Each row is a point on a landscape with many valleys, with its height.
From any point a ball rolls to the lowest of the 2 points nearest to it. It stops when none of these is lower. Distance is the straight distance between rows; heights are no part of it.
k253: 5 -5 10 5 -16 24 -4 -25 16 -18 5 -1 -11 -4 -32 -5 14 -19 15 -4 25 -34 -1
 4  h=684
k2: -28 3 12 -24 -13 4 30 7 24 15 31 12 21 -10 23 -21 -26 4 -11 8 -35 13 29
 -13  h=501
k20: 31 -8 2 30 44 -54 -11 -11 -12 -10 -17 -10 3 -4 24 -23 -1 11 -13 -8 -9 27
 -21 13  h=432
k147: 19 -4 2 17 30 -33 -7 4 -27 4 2 -17 -14 15 10 3 -5 26 -7 -17 -14 -5 -59
 19  h=671
k278: 8 0 36 22 22 -27 15 -48 -7 7 -15 15 29 11 -3 -32 28 -17 7 -23 23 -8 -32
 28  h=401
k553: 2 -1 -12 11 20 -42 -25 24 -13 6 -13 -7 -7 -9 10 12 -8 18 -22 -7 4 17 -21
 7  h=167
k917: 11 9 -19 -26 -18 18 27 31 -8 7 3 17 0 16 17 35 -19 13 3 8 -49 1 15 -10  h=510
k943: -3 -9 -19 18 7 7 -7 -6 4 -35 6 0 -16 21 10 2 -22 9 20 20 -35 1 -3 -6  h=293
k902: -12 10 7 -24 -11 6 29 6 21 2 19 16 24 -8 23 -15 -9 -7 -7 17 -25 31 49
 -14  h=459
k354: -3 -7 7 25 22 -47 -14 -2 -14 -7 3 -17 5 10 0 -6 -8 24 -18 -18 0 3 -62 16  h=655
k689: -55 -5 -4 5 -2 39 8 0 -19 20 22 -17 10 4 17 -32 37 -2 28 -20 -6 -8 -16
 -1  h=602
k398: 4 16 7 -35 -17 -11 24 15 13 14 4 29 30 -14 6 13 -20 1 -25 9 -10 13 24 7  h=175
k934: 16 2 -17 -16 -9 12 -5 11 9 -3 -19 3 1 -30 7 12 2 -8 -18 26 15 36 65 -19  h=545
k441: 54 -5 -13 11 15 -8 -17 10 -6 -4 -43 9 -20 -14 -12 22 1 -1 2 0 19 -7 28 7  h=604
k412: 5 0 7 19 13 -31 -8 -20 9 -4 -5 3 12 -9 -2 -6 8 -11 -11 -3 18 18 1 14  h=652
k832: 0 9 -8 -9 -13 -20 -6 26 -2 -1 11 3 -15 3 -9 39 -35 8 -23 5 -8 2 -11 -3  h=163
k131: -31 -6 10 -15 -31 46 19 1 -18 0 42 -13 -8 12 -22 7 10 9 27 -12 -15 -27
 -29 3  h=624
k468: 8 -3 23 19 26 -37 3 -23 -13 15 -20 7 26 2 2 -32 34 -14 -3 -31 23 -8 -46
 26  h=429
k661: -28 -7 -6 19 13 -11 -25 7 10 -3 -10 -14 11 -22 5 -18 20 -9 -3 5 29 19 10
 -9  h=338
k639: -7 -4 1 -27 -14 5 33 28 -23 15 27 18 -10 23 8 25 -25 34 2 4 -39 -19 -29
 9  h=588
k396: 34 9 18 -1 8 -27 15 -12 9 12 -15 29 7 -11 2 24 -15 0 -14 -8 2 11 11 17  h=601
k321: -3 -1 0 -24 -3 18 46 9 -22 14 18 24 -2 36 21 17 -17 22 14 4 -54 -21 -22
 4  h=574
k700: -4 -3 -4 20 36 -46 -18 -15 16 -28 4 -15 13 1 32 -21 -22 6 -18 14 -13 41
 0 -2  h=359
k831: -45 -13 19 -12 0 -29 10 7 -16 17 14 -8 25 9 -1 -16 13 19 -7 -21 9 -15
 -64 41  h=648
k295: 1 -5 13 28 13 -36 -16 -27 16 -24 4 -6 7 2 -10 -8 -12 -5 -9 0 14 4 -19 12  h=672
k577: 27 -1 -6 -4 -16 31 2 -9 24 -14 -14 13 -9 -13 -21 18 7 -23 14 16 21 -13
 44 -4  h=669
k267: 17 -18 -27 14 24 29 -20 15 -26 -7 -33 -2 -24 9 18 -13 19 -10 36 1 7 -13
 18 -15  h=383
k597: 41 -9 -11 17 9 1 -31 17 -21 3 -37 -8 -29 -10 -19 10 9 -9 3 -14 29 -27
 -10 6  h=649
k498: 13 7 6 -1 -15 -5 24 -23 8 -28 27 19 -12 27 -11 34 -40 12 -10 21 -34 -4
 -7 1  h=599
k572: 3 -4 11 7 16 -48 -4 -3 -1 -8 9 5 6 15 -3 2 -25 17 -19 -8 -5 6 -38 16  h=638
k333: -10 9 12 7 14 -1 3 -10 -10 29 -16 6 15 -6 -4 -14 35 -15 10 -24 28 -17
 -15 13  h=727
k945: -8 0 -13 16 22 -34 -36 7 0 -1 -10 -16 12 -18 16 -11 7 2 -20 1 20 31 13
 -6  h=290
k167: 12 18 -5 -26 -31 38 37 19 -9 25 11 21 4 -3 -10 24 2 2 14 -2 -15 -18 29
 -14  h=301
k747: 34 1 30 -11 16 -67 10 -10 8 -1 -3 29 25 -1 12 3 -31 18 -28 3 -6 17 -20
 29  h=353
k941: -4 -1 -14 3 22 -51 -26 22 -7 7 -10 -5 15 -18 18 5 0 7 -33 -8 14 32 6 1  h=237
k886: 7 30 -5 -20 -21 32 26 25 -12 32 -10 19 19 -18 -8 23 14 2 1 -1 -8 -7 35
 -10  h=222
k408: -40 3 16 -14 -24 33 30 -6 -21 29 39 3 3 18 -18 1 16 8 19 -14 -14 -37 -24
 9  h=645
k101: -8 -12 -27 16 16 17 -13 19 -35 -12 0 -21 -25 32 34 2 1 14 31 -2 -43 -3
 -26 -15  h=466
k630: -1 2 5 -16 11 32 45 -2 -18 6 22 17 -6 43 29 1 -5 14 31 10 -64 -12 -14 -8  h=535
k575: 11 -15 -39 18 18 8 -16 19 -27 -20 -20 -7 -27 23 38 9 0 16 18 11 -40 2 -4
 -16  h=423
k525: -35 -2 19 6 -11 -3 4 -47 38 -25 23 -14 22 -6 -6 -29 12 -21 -3 5 10 9 -3
 -3  h=362
k567: 9 3 -5 -2 -24 10 24 -6 8 -18 30 12 -31 30 -20 34 -32 12 9 21 -35 -11 -4
 -8  h=633
k389: 10 13 1 -23 -40 32 11 -5 32 -14 11 -3 -17 -6 -19 14 -16 -13 -4 20 -18 5
 44 -30  h=495
k296: -7 5 -23 -1 -13 37 -14 32 -14 17 -15 -13 -10 -15 -12 0 26 -2 17 -7 18
 -15 12 -9  h=236
k564: -2 0 -16 7 21 38 10 0 -23 6 -17 -3 -11 24 31 -18 16 -6 38 -4 -16 -14 22
 -14  h=101
k320: -9 5 10 -15 4 -17 5 1 22 3 1 7 26 -19 27 -11 -2 -3 -33 15 1 43 36 -13  h=543
k763: -36 3 13 -3 -32 41 19 -10 20 7 42 -21 10 -8 -15 -28 23 -8 19 -8 -12 -18
 9 -16  h=565
k594: 13 -20 -40 6 2 39 -12 24 -15 -25 -24 -5 -30 11 13 -8 11 -12 34 11 -10
 -19 26 -21  h=312
k432: -18 13 7 -30 -55 37 1 15 24 3 32 -26 -13 -9 -41 10 -2 -5 -12 -4 0 -12 10
 -22  h=478
k539: 35 5 -18 10 9 -8 -26 17 -15 7 -28 6 -18 -3 -9 28 4 4 4 -8 18 -9 7 6  h=626
k382: 0 -13 8 21 16 -19 -16 -35 27 -34 3 -8 8 -9 4 -24 -6 -20 -2 20 17 22 15 1  h=256
k241: 1 -1 25 18 20 -44 1 -47 19 -26 22 1 25 14 -6 -19 -21 1 -18 2 -2 14 -38
 22  h=646
k764: 6 4 -2 -12 14 -1 17 -1 11 25 -14 20 28 -17 24 0 1 -12 -4 11 -4 27 56 -2  h=360
k691: -28 -4 23 -39 -20 -39 20 23 -7 16 29 2 19 13 -2 -2 -32 33 -21 14 -4 -19
 -56 48  h=685
k605: -3 1 -4 7 -12 12 -6 -6 18 -25 12 -10 -17 -4 -5 1 -10 -12 3 16 -2 6 31
 -17  h=386
k152: -20 -16 21 -20 4 -47 7 16 -23 18 7 -2 22 7 3 -14 4 30 -18 -18 4 -13 -70
 48  h=657
k755: -1 10 -24 -7 -13 28 -1 34 -26 20 -15 -1 -3 -6 -16 23 18 7 6 -10 5 -26 -6
 -12  h=297
k615: 3 -5 -24 13 16 -2 -24 33 -22 -9 -6 -11 -21 8 17 17 -10 20 2 -3 -11 -1
 -12 -5  h=160
k741: -35 -9 8 -8 -11 -42 -37 -11 19 -13 12 -23 20 -16 -6 -11 2 -11 -44 -5 26
 35 -17 -6  h=687
k621: -32 1 -1 -16 -25 -2 -1 8 8 2 30 -12 6 -11 -6 3 -16 9 -23 5 -12 4 -6 -5  h=724
k484: -11 9 10 -13 -39 19 -4 -9 35 -15 22 -5 -11 -11 -26 11 -22 -16 -17 11 -8
 7 22 -29  h=540
k451: 54 -13 -7 21 32 -15 -9 -5 -10 -8 -45 15 -13 -5 20 1 3 -3 15 11 10 18 40
 7  h=533
k33: -19 -9 -18 13 2 17 -11 4 13 -24 13 -11 -5 8 16 -10 -4 6 11 14 -21 8 7
 -10  h=225
k174: -34 8 -3 -18 -26 -3 -15 11 16 4 16 -16 9 -24 -15 8 6 -2 -29 -4 13 14 -4
 -9  h=739
k58: 28 -12 -14 38 48 -23 -21 -6 -24 2 -41 -9 -6 -4 23 -26 22 0 6 -9 8 13 1
 -1  h=462
k82: 20 -3 18 27 42 -30 -3 -24 -23 10 -31 -3 8 9 12 -38 27 -10 14 -30 16 -1
 -40 20  h=455
k401: -6 -4 15 -36 -1 -38 22 32 -15 17 20 17 10 16 12 -3 -33 40 -24 10 -12 -9
 -49 43  h=699
k455: -6 3 20 20 18 -26 10 -53 24 -32 32 10 27 22 8 -16 -29 4 -7 20 -14 13 -18
 10  h=622
k360: 18 -7 17 30 21 -49 -14 -51 22 -36 2 -4 13 9 -20 -17 -17 -10 -16 9 13 7
 -24 16  h=667
k445: -25 -10 -3 20 2 -9 -8 -14 -4 -14 27 -15 -6 21 -3 1 -11 17 2 -6 -17 -9
 -46 14  h=730
k375: -37 -8 -1 8 2 -23 -22 -7 -6 -18 31 -18 0 5 -3 -3 -12 18 -13 -8 -8 7 -53
 10  h=720
k118: -1 0 -24 7 20 25 -2 16 -40 21 -18 -8 -13 22 26 -11 20 4 25 -11 -11 -4
 -20 -14  h=524
k683: 2 17 -8 -8 -27 45 22 20 -3 15 7 7 3 -10 -2 7 18 -2 14 -4 -14 -27 22 -19  h=364
k71: 37 8 1 11 19 -33 0 -2 -2 -8 -5 7 -8 8 6 19 -29 14 -9 2 -15 6 -7 6  h=177
k829: 1 0 -3 -3 -16 14 8 -2 4 -8 22 6 -21 22 -18 34 -18 12 6 1 -18 -17 -7 -4  h=659
k963: -8 6 -17 -7 11 43 13 16 -28 29 -14 4 0 16 19 -13 23 -6 35 -6 -11 -12 12
 -17  h=195
k524: 0 -8 -13 16 22 11 -19 3 -30 18 -30 -17 -7 0 -4 -24 34 -10 27 -23 35 -23
 -22 0  h=705
k632: -38 5 20 -26 -57 34 8 2 21 -1 45 -25 0 -4 -42 1 -2 4 -8 -9 -19 -6 -7 -10  h=513
k443: 31 -7 -15 11 14 19 -28 27 -28 13 -42 -5 -25 -8 -8 -5 29 -12 14 -22 44
 -24 4 3  h=673
k159: 6 11 -5 2 3 28 37 -11 -10 8 11 33 -11 35 25 5 -6 2 31 11 -44 -7 4 -7  h=491
k144: 39 -23 -12 24 9 -13 -36 5 -5 -22 -30 -3 -36 -8 -14 10 2 -13 6 -10 32 -20
 4 5  h=668
k496: -21 7 8 5 -13 7 7 -15 18 -1 3 -1 21 -19 -22 -7 26 -20 -4 -7 20 -1 9 2  h=729
k452: 1 3 -19 2 -6 -12 -14 22 -13 -4 5 -2 -15 3 7 31 -19 13 -5 9 -21 6 -9 -8  h=63
k854: 22 19 -6 -6 -4 24 15 7 -7 20 -11 18 5 -8 -5 20 12 0 7 6 4 -7 40 -11  h=305
k97: -31 8 22 -1 -22 12 10 -23 21 -2 40 -4 12 3 -16 -12 3 -4 -2 0 -10 -3 -10
 7  h=428
k176: 6 -22 -1 25 18 -15 -34 -14 0 -17 -26 -21 0 -15 -6 -29 33 -22 11 -14 42 1
 -4 12  h=400
k231: -1 3 -2 -8 -1 -2 -8 1 18 2 -8 -3 4 -26 12 -7 -4 -11 -27 20 10 43 57 -22  h=498
k748: 0 13 -16 -24 -33 9 -20 34 4 0 -7 -12 -20 -21 -27 40 -23 3 -27 6 3 6 13
 -20  h=330
k740: -42 3 0 -20 -11 -3 16 19 9 9 38 1 18 -9 24 -24 -9 13 -6 3 -31 17 6 -13  h=537
k188: -51 -3 -1 -7 -3 29 3 6 -32 30 22 -22 11 9 6 -24 32 12 18 -24 -1 -15 -44
 7  h=617
k490: 3 6 28 13 20 6 23 -31 -14 22 3 6 10 30 1 -21 15 -9 18 -20 2 -25 -31 20  h=321
k705: -6 12 8 -5 8 7 29 -10 18 14 7 19 23 -15 34 -16 1 -7 -3 13 -14 32 61 -3  h=412
k290: 13 -5 6 -8 -11 -20 -44 -17 31 -23 -19 -12 -13 -30 -27 5 1 -22 -33 12 48
 13 23 -13  h=445
k843: -22 -18 -7 23 10 -2 -33 -2 15 -12 -13 -25 4 -19 -3 -32 32 -21 -2 -6 42 3
 2 1  h=370
k140: -20 -2 4 7 -14 -9 -41 -18 30 -28 0 -30 -3 -20 -34 -6 4 -20 -23 4 41 10
 -7 -6  h=650
k467: -24 -4 7 9 3 -5 -8 -28 20 -22 9 -7 14 -8 3 -26 10 -15 -1 11 0 11 10 -6  h=318
k218: -11 3 -24 0 -5 45 2 18 -16 13 -14 -3 -9 -5 11 -7 24 -7 27 -3 1 -15 17
 -15  h=265
k703: 28 11 3 -18 -20 33 25 11 14 8 -7 22 6 -20 -16 24 8 -16 2 13 2 0 54 -14  h=379
k541: -28 -2 -6 -13 -27 24 9 18 -8 8 25 -15 -2 2 -9 8 -8 15 4 -10 -16 -7 -17
 -11  h=695
k953: -24 3 22 -6 -8 29 37 -15 -17 21 28 4 5 24 2 -13 10 12 18 -10 -22 -24 -34
 9  h=663
k171: 13 -9 6 11 -13 7 -31 -17 28 -22 -12 -8 -19 -8 -47 6 0 -19 -3 -4 44 -22
 -7 5  h=707
k470: -3 -4 -20 -2 30 18 1 15 -41 14 -14 -11 -25 35 34 -5 7 20 26 -11 -33 1
 -32 -12  h=499
k124: 33 6 25 -23 5 -58 9 3 1 7 -9 28 4 -7 1 24 -37 14 -40 2 3 16 -10 26  h=274
k645: 5 -5 -5 4 -4 8 -5 -21 23 -41 10 -2 -17 9 -8 9 -27 -12 7 25 -13 5 21 -8  h=422
k752: -1 5 35 13 23 -1 17 -49 4 10 3 17 24 19 -2 -26 18 -12 18 -12 6 -14 -22
 21  h=361
k596: 31 -5 -11 0 -5 22 -11 7 15 -2 -27 9 -4 -23 -10 18 9 -9 -7 24 27 13 70
 -15  h=594
k240: 4 5 -6 -35 -16 5 39 41 -17 22 12 25 2 11 17 22 -19 24 4 6 -40 -12 0 4  h=551
k60: 7 3 -22 9 10 18 8 9 -7 -6 -17 15 -9 11 23 16 1 2 18 11 -30 1 34 -16  h=421
k242: -1 2 1 -5 -32 10 -20 6 15 -13 5 -13 -17 -9 -33 25 -10 -5 -14 0 27 -11 2
 -7  h=603
k79: -38 -14 -6 4 1 -39 -32 4 2 -14 18 -33 4 1 -3 4 -16 18 -24 -9 7 19 -45 7  h=711
k869: -7 9 21 -8 3 9 23 -8 -18 29 8 14 8 23 2 -2 1 8 10 -10 -14 -26 -23 16  h=682
k512: -10 -1 8 8 -7 15 -1 -20 31 4 -5 -3 12 -23 -15 -14 30 -25 -1 4 33 2 33 3  h=715
k803: 20 -20 -6 18 -3 -13 -37 -8 7 -26 -22 -6 -27 -12 -43 7 2 -16 7 -10 44 -19
 0 3  h=688
k636: 24 -2 -7 24 50 -39 -15 -16 3 -23 -9 -4 7 2 37 -18 -14 14 -5 6 -18 30 -1
 7  h=397
k638: 16 -21 -35 0 -10 32 -9 19 7 -31 -19 2 -24 -7 2 -2 7 -15 29 19 -3 -6 48
 -29  h=206
k706: -43 -11 5 5 -18 48 1 -4 6 3 24 -23 3 -3 -17 -28 33 -6 28 -15 -2 -13 -4
 -5  h=585
k900: 19 6 14 -3 -12 18 29 -19 17 0 3 29 3 0 -1 4 -13 -11 9 12 -7 -3 35 -8  h=487
k277: -3 -7 -5 -6 -8 12 -18 -6 28 -11 -14 -16 3 -27 -1 -14 8 -18 -21 20 32 26
 55 -22  h=444
k390: 9 -6 -23 11 16 14 -3 10 -19 -11 -15 2 -16 24 26 1 -6 2 26 8 -27 7 9 -16  h=371
k959: 58 -8 -1 15 21 -15 -14 -8 5 -11 -33 11 -8 -11 -2 22 -13 0 6 13 13 19 40
 7  h=569
k439: -7 -3 -8 16 42 -9 -16 13 -26 15 -15 -12 8 10 35 -17 15 12 9 -16 -4 7 -29
 4  h=647
k914: 9 7 3 -23 5 -20 23 9 9 27 -6 28 39 -16 22 11 -13 7 -19 6 -1 27 42 5  h=282
k66: 26 -10 -17 4 -15 42 24 -11 5 -23 -2 16 -23 9 10 8 -2 -17 35 24 -41 -13
 49 -15  h=291
k919: 18 -3 -19 -3 -9 44 20 0 -3 -8 -16 12 -15 10 10 3 9 -14 37 9 -23 -13 42
 -18  h=199
k997: -9 1 -1 21 35 -24 -2 -10 -12 1 2 -2 14 6 20 -18 12 14 5 -9 -7 10 -27 9  h=630
k355: 15 16 6 -33 -17 -20 15 10 5 16 3 25 11 -12 -8 36 -30 9 -30 10 1 10 15 7  h=25
k796: 16 5 28 -13 16 -48 24 -20 16 6 -1 31 33 2 22 -7 -27 8 -28 9 -13 19 0 23  h=416
k282: 26 -3 16 26 36 -9 -14 -21 -25 11 -25 -8 -12 11 0 -35 24 -13 24 -25 16
 -17 -32 12  h=480
k17: 26 4 16 7 13 -38 -7 -7 3 11 -20 15 9 -13 -7 12 0 -1 -24 -9 21 14 0 21  h=629
k980: -5 11 0 -24 -28 -13 -9 22 -2 2 7 1 -11 -13 -24 39 -24 9 -37 1 9 10 -2 -8  h=251
k133: -19 3 2 1 -7 6 -2 2 6 21 -7 -4 22 -10 -9 -5 30 -14 3 -9 26 -9 -9 5  h=740
k983: -44 -4 26 1 -22 15 4 -39 36 -17 36 -22 18 0 -22 -27 14 -19 0 1 0 -3 -12
 2  h=392
k901: -19 5 9 -7 -36 16 -13 -2 18 -16 20 -22 -18 -3 -29 16 -19 -3 -13 9 3 -2
 -4 -19  h=576
k130: -12 -3 3 -34 -2 -47 0 31 1 6 7 11 18 1 23 8 -40 29 -39 2 -10 15 -22 19  h=678
k657: -36 -4 5 3 -5 -37 -26 -12 9 -14 17 -24 11 -8 -5 -2 -10 1 -26 0 16 24 -29
 -1  h=700
k545: 14 6 18 -1 3 -10 27 -26 19 -18 21 24 3 19 2 17 -34 1 -2 16 -25 7 4 5  h=563
k877: 38 -9 -10 0 -8 18 -5 8 4 -7 -21 10 -20 -14 -15 30 -4 -13 8 19 13 -5 48
 -6  h=637
k713: 47 12 12 -2 5 -4 23 -11 8 17 -24 39 8 -10 -1 30 -7 -2 3 -6 12 -4 28 8  h=570
k954: 29 -3 -17 -7 -31 39 12 8 12 -21 -3 12 -19 7 -11 25 -10 -16 18 28 -30 -11
 50 -18  h=378
k543: 2 -13 -3 14 11 -18 -17 -24 25 -21 -12 -9 2 -22 -5 -21 10 -20 -10 13 35
 21 32 -6  h=319
k827: -31 -6 -16 1 -9 22 -4 3 14 -6 16 -18 5 -13 20 -21 5 2 9 12 -11 18 25 -19  h=286
k709: 2 -6 2 -4 -7 -5 -29 -19 30 -18 -12 -12 -2 -19 -20 -8 6 -26 -27 20 40 24
 38 -12  h=385
k405: 25 -12 -26 -7 -5 52 7 11 0 -13 -24 12 -15 -12 -1 1 19 -17 32 15 2 -17 49
 -23  h=52
k707: -9 10 -9 -9 -23 0 -29 18 7 2 -4 -16 2 -29 -21 9 4 -8 -26 0 33 12 9 -20  h=756
k542: -35 2 8 -7 -41 46 6 3 -1 13 30 -22 -4 -2 -27 -11 21 5 25 -20 -10 -23 -21
 -6  h=605
k444: 46 -4 -16 25 45 -24 -12 -3 -15 2 -38 4 -7 -5 34 -9 6 7 1 -2 2 24 22 -2  h=496
k981: 34 7 20 -27 -10 -35 11 5 9 11 -11 22 2 -6 -5 39 -41 10 -41 6 2 13 6 12  h=176
k138: -24 -4 11 19 18 -6 5 -11 -6 1 17 -3 19 10 24 -20 8 11 14 2 -19 10 -9 2  h=614
k600: 17 0 -10 6 45 -3 -7 15 -51 35 -39 -22 -21 19 14 -21 21 -5 22 -35 7 -6
 -40 0  h=528
k228: -18 3 -9 2 -23 17 8 8 -5 -5 21 2 -16 4 -11 14 -8 7 6 5 -21 -10 -3 -10  h=679
k812: 10 -1 -6 19 1 -6 -6 -29 15 -42 19 3 -23 22 -4 9 -35 5 13 29 -26 5 -2 -5  h=363
k736: -37 1 0 4 15 -11 12 -8 3 2 15 1 28 -7 38 -38 11 2 3 3 -7 23 3 0  h=595
k273: 5 4 18 15 16 -19 16 -35 14 -13 20 13 12 19 5 -7 -24 -1 -2 -1 -16 1 -20
 15  h=597
k708: 7 9 14 8 31 -21 28 -6 2 24 -13 28 27 2 40 -22 8 1 9 0 -6 14 17 11  h=542
k387: -8 0 12 -21 3 -42 3 4 -2 5 13 12 3 -1 6 12 -33 18 -30 1 -7 8 -32 17  h=658
k53: -48 -3 8 -11 -6 3 11 7 -22 25 27 -12 16 8 3 -13 17 18 8 -24 -2 -22 -55
 26  h=632
k473: 35 6 3 18 41 -8 -8 -6 -46 16 -42 -10 -20 19 3 -24 18 -5 16 -32 2 -11 -42
 2  h=507
k948: 28 1 -1 2 14 -43 -5 18 -9 4 -10 8 -10 -6 -1 29 -21 15 -28 -11 -2 8 -20
 13  h=78
k36: -5 -8 -3 10 -24 24 -20 0 22 -13 -1 -16 -6 -13 -34 -6 23 -19 12 3 39 -30
 -2 1  h=666
k193: 6 15 8 -18 -29 31 30 -4 26 9 10 18 10 -13 -10 11 -1 -9 9 13 -6 -4 50 -9  h=434
k649: 13 13 7 1 10 11 16 1 -14 34 -21 16 12 5 -7 9 20 -12 10 -18 16 -14 -7 10  h=712
k286: 21 16 -2 -9 -28 28 16 -1 18 -19 3 19 -17 5 -21 27 -21 -5 1 23 -21 -5 43
 -15  h=441
k863: -27 3 2 1 7 -14 7 -8 18 5 18 2 28 -15 29 -22 4 -4 -13 11 -2 23 26 -8  h=575
k293: 15 -3 2 10 28 -15 -4 18 -40 25 -5 -7 -14 16 14 -2 -3 23 2 -28 -13 -13
 -58 13  h=681
k879: 2 -7 -16 2 -18 19 -23 19 4 -17 -4 -15 -25 -10 -28 13 2 -7 5 3 21 -20 3
 -15  h=627
k769: 25 -19 -2 38 32 -27 -23 -9 -10 0 -36 -11 0 -10 4 -30 30 -8 -1 -18 34 3
 -6 11  h=431
k684: -6 16 -9 -26 -47 34 -9 22 17 -5 8 -14 -11 -18 -39 20 -1 -9 -12 5 8 -9 10
 -23  h=438
k915: -44 2 12 -23 -37 31 20 1 24 13 49 -22 12 -7 -22 -20 2 0 3 -6 -30 -5 4 -9  h=541
k845: 23 -1 1 31 29 -48 -26 0 -13 -14 -18 -9 -5 -7 3 -5 -3 6 -13 -16 10 13 -29
 14  h=461
k44: 18 6 -20 -4 1 8 19 20 -9 3 -7 19 -4 14 24 29 -13 4 4 18 -38 10 28 -17  h=465
k777: 12 3 -15 11 41 10 -6 22 -41 34 -41 -14 -13 20 26 -21 23 -9 21 -20 3 3
 -15 -13  h=549
k656: 6 8 2 -18 -30 11 -18 5 24 -11 -22 -20 -7 -29 -35 15 10 -21 -32 12 43 8
 31 -18  h=772
k618: -28 -6 12 -30 -14 -35 11 27 -14 19 20 -3 18 4 -5 2 -15 32 -30 -12 3 -9
 -55 40  h=674
k889: -27 1 9 -4 -19 -20 -27 -16 28 -18 -1 -24 14 -20 -17 -1 11 -27 -41 6 33
 31 0 -14  h=670
k302: 21 -7 9 11 -13 14 -20 -30 23 -40 1 1 -21 1 -35 3 -1 -21 17 5 33 -30 0 6  h=704
k907: -47 1 -8 -18 -34 18 4 25 1 5 36 -24 5 -12 -4 2 -1 14 -8 -3 -17 9 2 -17  h=710
k353: 20 12 15 -3 -5 9 37 -14 11 2 9 37 0 16 6 14 -18 -3 12 15 -29 3 22 4  h=525
k926: -3 6 8 -3 -22 14 -4 -12 32 -1 -13 -6 18 -30 -39 -6 34 -27 -3 -1 56 -6 16
 6  h=733
k352: 7 -3 4 -9 -26 13 -15 -3 29 -13 -23 -9 -5 -33 -39 9 24 -21 -15 4 64 -9 19
 -4  h=751
k232: 14 5 18 7 16 -43 3 -19 7 -12 8 17 15 7 -1 -1 -16 3 -15 -5 -3 11 -17 23  h=620
k224: -10 -8 0 13 20 -29 -6 -10 8 -18 18 -2 13 7 28 -10 -29 12 -7 16 -18 24
 -11 -2  h=313
k526: 7 2 -8 -5 -2 30 28 6 -21 8 2 16 -11 25 15 13 -2 7 28 2 -31 -12 -2 -15  h=453
k568: -10 -1 9 -2 -29 -3 -20 -10 28 -20 -1 -10 -9 -16 -33 13 -1 -20 -24 7 36 3
 2 -2  h=628
k23: -50 -3 2 -6 -4 13 11 7 2 6 40 -10 9 4 16 -19 7 15 8 -6 -34 5 -8 -10  h=561
k145: 2 4 -25 16 4 -2 -32 27 -33 1 -18 -14 -25 0 1 17 8 19 2 -14 10 -7 -17 1  h=223
k528: -6 -8 -19 -5 -29 43 -15 6 12 -21 -1 -16 -20 -12 -36 1 17 -12 15 2 32 -32
 12 -7  h=651
k87: -47 -8 -13 -3 -11 41 5 7 -14 11 35 -23 3 6 16 -25 16 8 31 -9 -33 4 -12
 -9  h=583
k922: 1 2 7 6 33 -9 3 -4 -39 21 -7 -1 -10 29 11 -14 8 16 9 -25 -11 -12 -44 21  h=693
k15: 11 4 4 0 -14 18 -2 -15 28 -7 -8 4 -3 -16 -17 4 12 -22 -2 8 36 -6 35 -3  h=694
k647: 50 14 13 -2 -2 6 12 -13 13 2 -15 30 -5 -10 -24 36 -9 -13 6 6 12 -14 34 8  h=536
k150: 10 2 0 16 24 -25 3 -12 0 -14 2 11 -4 16 13 1 -20 17 1 6 -20 12 -13 1  h=250
k121: -14 -11 -23 15 25 20 -34 22 -41 16 -29 -22 -12 10 12 -26 33 -5 32 -23 24
 -21 -18 -3  h=717
k298: 0 -1 -7 -14 19 -50 0 30 -7 10 2 6 13 5 34 -3 -28 33 -27 2 -18 17 -29 17  h=696
k7: -11 -5 -20 -1 -11 25 -9 14 18 -13 7 -14 -9 -12 4 -10 1 -9 0 12 -3 14 39
 -17  h=337
k786: -7 9 -14 -22 -32 18 -10 36 -5 11 2 -12 -7 -21 -23 26 0 0 -17 6 12 -4 11
 -22  h=387
k640: 3 8 17 -3 14 -6 25 -8 2 17 -4 33 30 -5 30 -3 -4 7 -4 0 -9 7 19 11  h=511
k249: -8 5 17 -15 15 -22 24 -18 18 3 8 29 33 -3 30 -10 -22 5 -15 13 -12 19 11
 14  h=468
k330: 12 14 19 -3 7 -7 18 -7 -21 27 -10 22 6 13 -7 7 4 3 2 -17 7 -27 -19 18  h=697
k357: -1 8 -3 -23 -25 0 -23 16 17 10 -15 -11 3 -37 -23 17 2 -14 -41 12 34 25
 31 -19  h=775
k332: 32 12 4 -4 -21 16 14 -11 19 -2 -9 22 -18 -1 -24 42 -9 -5 -1 14 -1 -11 32
 -5  h=494
k379: -17 -5 -2 17 23 2 -1 -7 -20 -8 18 -13 -5 25 12 -10 6 17 23 -10 -14 -3
 -38 10  h=718
k438: -1 7 -4 -4 -20 44 25 4 -9 12 11 6 -10 15 -4 11 8 -2 30 -6 -22 -25 6 -15  h=409
k148: 29 -13 -9 16 22 11 -21 2 -27 1 -45 -4 -17 8 -5 -24 26 -24 27 -17 32 -27
 -4 5  h=689
k175: -3 -4 6 -31 6 -42 12 39 -15 25 3 18 15 10 39 -3 -25 38 -18 2 -9 -5 -34
 34  h=714
k335: -10 0 3 1 16 9 5 -7 -30 15 2 -6 -4 30 17 -8 4 6 23 -18 -13 -22 -46 4  h=706
k815: -10 1 -19 0 -12 12 -17 27 -26 11 1 -23 -15 -4 -9 23 12 8 1 -11 8 -12 -15
 -2  h=275
k790: 17 4 25 3 23 6 26 -29 -30 23 -10 9 -6 41 -8 -26 10 -6 29 -25 3 -28 -51
 18  h=356

For each start below, name the point where the ball stops.
k152: k355
k441: k948
k295: k405
k445: k273
k656: k709
k357: k886
k496: k709
